A landscape with many valleys, sampled at points; each row gives a point and its height.
From any point a ball rolls to the lowest of the 6 points nearest to it. It stops when none of these is lower. Distance is the straight distance between rows; heights are no part of it.
q670: [ 97 105 130  91 184 119 142 134 129  83 106 105  84 170]  h=711
q515: [104 174 122 140 138 157 120 141 107 126 141 157 171  96]  h=254
q821: [122 128 187 122  68 145  78 110 169 189 135  75 184  94]  h=267
q912: [115 140 131 128 152 139 140 141 120 103 145 110 141 112]  h=428
q523: [164 113 144 137  89 111 165 100 174 163 162  81 129 110]  h=154
q23: [143 127 177 134  61 136 109 107 175 187 144  73 173  99]  h=273
q297: [189 143 113 152  98 141 103  78 142 157 154 154 136 125]  h=271
q752: [102 117 158 116  93 139 154 199 115 118 136  59 174 126]  h=331
q987: [150 118 177 145  65 134  79  75 179 192 145  77 170 125]  h=258
q394: [132 100 153 116  84 128 161 181 127 119 141  54 145 134]  h=394
q851: [ 96 135 127 138 163 143 144 134 117  99 139 135 127 119]  h=558
q265: [154 130 103 138 156 117 157 106 126 139 126 166  84 116]  h=158
q36: [143  92 127 103 152 111 157 149 143 102 107  83  73 154]  h=563
q458: [104 143 175 111  95 150  93 117 145 170 135  76 190  86]  h=234
q71: [ 94 116 147 102  93 135 128 212 118  78 126  71 140 162]  h=370
q296: [ 77 129 120 119 198 112 124 153  90 102 109 195 112 184]  h=677
q429: [ 92 129 147 124 131 142 140 157 120 101 137  83 179 103]  h=281
q779: [ 86 130 119 125 183 127 131 146  94 103 125 166 104 153]  h=662
q172: [139 155 103 148  87 141  51 127 108 145 108 197 201 101]  h=304
q263: [137 114 118 134 158 126 161 116 128 110 131 124  98 115]  h=609
q450: [149 143 119 141 140 140 134 102 131 131 147 144 123  99]  h=351
q412: [174 147  86 149 116 117 123  92 138 153 131 190  96 116]  h=80
q420: [112 120 180 123  78 134 135 150 146 162 142  59 179  92]  h=231
q425: [114 110 128 109 197 115 133 122 103 110 103 158  77 170]  h=685
q519: [121 139 110 139 156 125 148 121 115 136 117 180 100 115]  h=473
q581: [144 159 131 131 110 143 102  86 127 145 151 114 170  94]  h=221
q694: [ 84 120 138 114 157 130 132 177 120  66 128  78 146 143]  h=365
q40: [180 120 147 143  85 130 119  68 178 172 158  91 151 111]  h=224
q461: [146 132 143 129 105 130 141 104 144 145 158  84 149  97]  h=245
q407: [171 121 158 150  86 150  68  63 153 176 159 112 169 116]  h=239
q777: [161 156  98 148 115 138 113 103 127 142 144 165 127 103]  h=244
q427: [117 116 139  94  96 124 144 201 137  83 111  65  98 183]  h=379
q129: [143  96 132  85 128  96 159 154 143 105  94  77  59 182]  h=471
q648: [172 144 103 152  81 135  70 100 124 146 124 178 158 114]  h=274
q68: [172 156 109 156  95 136  83  80 124 155 133 166 152 109]  h=255
q790: [126 126  87 133 144  98 152 113 122 151  92 215  82 127]  h=439
q766: [140 105 124  94 202 106 146 110 106 116  86 143  64 180]  h=707
q982: [ 87 143 126 136 171 143 134 147  96  95 138 145 141 122]  h=462
q613: [164  79 139 129  90 108 166 170 151 119 130  62  99 157]  h=498
q671: [115 157  89 146 131 112 128 128 123 134 105 207 119 105]  h=358
q250: [ 98 133  96 143 162 113 141 146 109 125 106 199 107 131]  h=503
q514: [117 115 122 123 184 124 151 127 118 107 118 135  86 142]  h=741
q770: [123  90 128 117 117 122 155 161 139  88 126  69 107 144]  h=131
q310: [ 73 126 137 109 192 130 111 148 101  79 126 141 109 183]  h=749
q276: [142 151  80 148  92 121  90 112 120 139 113 197 150 109]  h=294
q388: [132 119 116 126 174 127 162 115 114 123 118 154  83 130]  h=582
q788: [147  92 126 101  98 111 153 181 134  97 106  64  79 174]  h=429
q207: [134 167  99 149 112 142 102 115 122 137 127 179 155 100]  h=287
q218: [ 92 162  89 149 125 113 121 154 114 118 115 208 156 109]  h=334
q679: [162 113 165 135  58 117 126  97 179 186 157  67 160 119]  h=250
q690: [105 111 117  99 199 103 147 136  86 118  90 198  91 192]  h=650
q805: [110  93 133 109 122 125 152 176 131  97 120  68 113 153]  h=320
q843: [111 159 155 121 105 160 112 110 119 139 154 103 181  89]  h=202
q502: [170 133 117 143 128 122 146  89 150 134 161 121 119 108]  h=363
q632: [132 114 108 122 179 109 156 120 100 132  96 184  75 151]  h=557
q391: [ 99 114 121 114 177 135 130 144 116  78 123 122 105 156]  h=716
q697: [ 69 147 112 143 172 121 131 159 101 105 123 199 124 140]  h=539
q884: [139 147 170 124  95 165  55  89 127 168 134 104 188  95]  h=225
q794: [163 137  97 151 134 131 139  96 137 153 139 167  89 110]  h=285

For each start below, name the point where the ball stops.
q648 => q412
q670 => q770
q821 => q843
q982 => q843
q697 => q843
q23 => q523
q391 => q843
q207 => q412
